Each row is a point on a landscape with many peaks, with its height.
From any point a climber steps to the highest of the 6 points nearest to it. It stops when none of these is higher. Distance is the straight distance between rows; heights are no part of it.
K276 (h 7.79): [168 163  95 143 149 147 105  87 103  94 103]
K989 (h 8.42): [202 102  85  87 140 158 105  87  94 123  86]
K55 (h 5.04): [177 113  97 122 143 152 102  80  88 108  93]
K696 (h 4.87): [ 88 136 141 143 122  95 153 158 153 131 159]
K756 (h 3.63): [166  89 130  78 128 123 135 106 121 158 110]
K153 (h 4.13): [ 49 106 144 160 114 112 170 179 168 170 146]
K605 (h 4.06): [ 81  87 159 135 120 109 168 138 154 153 137]
K566 (h 4.19): [ 56 133 141 154 101 109 159 205 166 167 163]
K416 (h 4.72): [112 149 132 138 122  99 123 144 139 117 163]
K361 (h 7.92): [128 180 138 129 117 130  83 156 138  95 155]
K418 (h 7.41): [147 139 120 137 147 120 105  93 106 109 121]
K35 (h 3.02): [124  81 153  89 118 130 156 120 143 169 124]
K505 (h 0.41): [150  89 143  89 121 126 136 117 116 146 114]
K540 (h 7.11): [148 158 118 140 137 119 102 119 119 101 130]
K250 (h 6.80): [164  95 124  96 129 126 113  94 107 135 108]
K10 (h 3.30): [ 96  65 156 104 118 138 171 141 165 177 125]
K946 (h 8.00): [149 167 109 147 145 134 100  99 120 102 118]
K61 (h 1.67): [ 59  62 159 134 125 140 166 160 175 189 122]
K871 (h 6.85): [151 119 132 124 131 117 114  94 105 118 114]
K216 (h 6.94): [160 118 119 124 146 128 107  86  95 101 106]
K395 (h 5.75): [186 140  75 128 154 173 110  68  82  91  81]
K775 (h 7.54): [176 192  89 144 147 162 108  93 105  88 105]
K215 (h 4.84): [120 140 135 139 131 101 122 131 134 113 150]
K93 (h 5.15): [ 96 149 142 138 118  93 130 165 148 130 168]
K485 (h 6.91): [164  98 127 104 137 127 118  88  97 126 108]
K552 (h 6.79): [186 105 103  98 133 141 107  84  90 121  88]
K758 (h 5.89): [136 142 130 136 142 104 108 113 124 109 144]
K263 (h 3.17): [ 46  75 153 154 123 125 172 165 171 180 135]
K137 (h 7.98): [171 202  96 143 138 165 103 107 122  87 118]
K519 (h 4.69): [ 83 147 145 142 101 107 139 198 144 138 171]
K184 (h 4.62): [ 70 105 147 145 124 111 168 155 153 154 148]
K291 (h 8.43): [200 118  75  98 144 178 104  80  84  92  73]
K345 (h 3.67): [ 96  98 147 129 121 108 157 126 134 144 139]
K693 (h 4.77): [146  96 136 111 126 113 129  99 105 135 116]
K292 (h 8.01): [167 214 102 140 135 168  93 123 116  80 119]
K629 (h 4.27): [ 72 148 160 139  84 101 130 221 148 148 167]
K221 (h 1.72): [124  84 151 103 129 116 146 110 124 150 124]
K702 (h 6.97): [172 151  90 141 154 154 104  82  95  94  95]
K230 (h 4.20): [ 88 154 154 135  83 107 131 213 144 131 169]
K899 (h 4.43): [ 66 126 142 155 114 100 161 186 164 163 159]
K159 (h 8.46): [164 170  94 144 150 145 104  95 122  99 116]
K22 (h 4.70): [ 68 129 145 147 122  97 154 172 155 150 162]
K666 (h 8.32): [166 195 111 142 133 159  96 117 116  78 127]
K726 (h 6.74): [143 183 121 135 130 146  79 144 136  90 145]
K990 (h 7.95): [ 54  92 152 153 116 118 172 164 164 167 143]
K718 (h 3.43): [111  76 160  99 123 133 167 132 157 174 122]
K530 (h 3.28): [ 70  71 156 126 124 128 172 150 164 166 134]
K936 (h 8.16): [118 164 146 130 111 112  97 179 137 114 169]
K313 (h 7.88): [192  92 117  86 132 132 120  96  98 144 104]
K816 (h 4.25): [118 106 146 128 135 114 135 107 122 128 130]
K897 (h 6.68): [183 211  87 143 143 176 118  99 100  78 104]

Where does a climber stop that starts at each point below?
K693 -> K291
K629 -> K936
K505 -> K291
K250 -> K291
K215 -> K159
K726 -> K159
K756 -> K291

Write out the way that a climber takes from each point below.
K10 -> K605 > K990
K519 -> K93 > K936
K718 -> K605 > K990
K696 -> K93 > K936
K552 -> K989 > K291
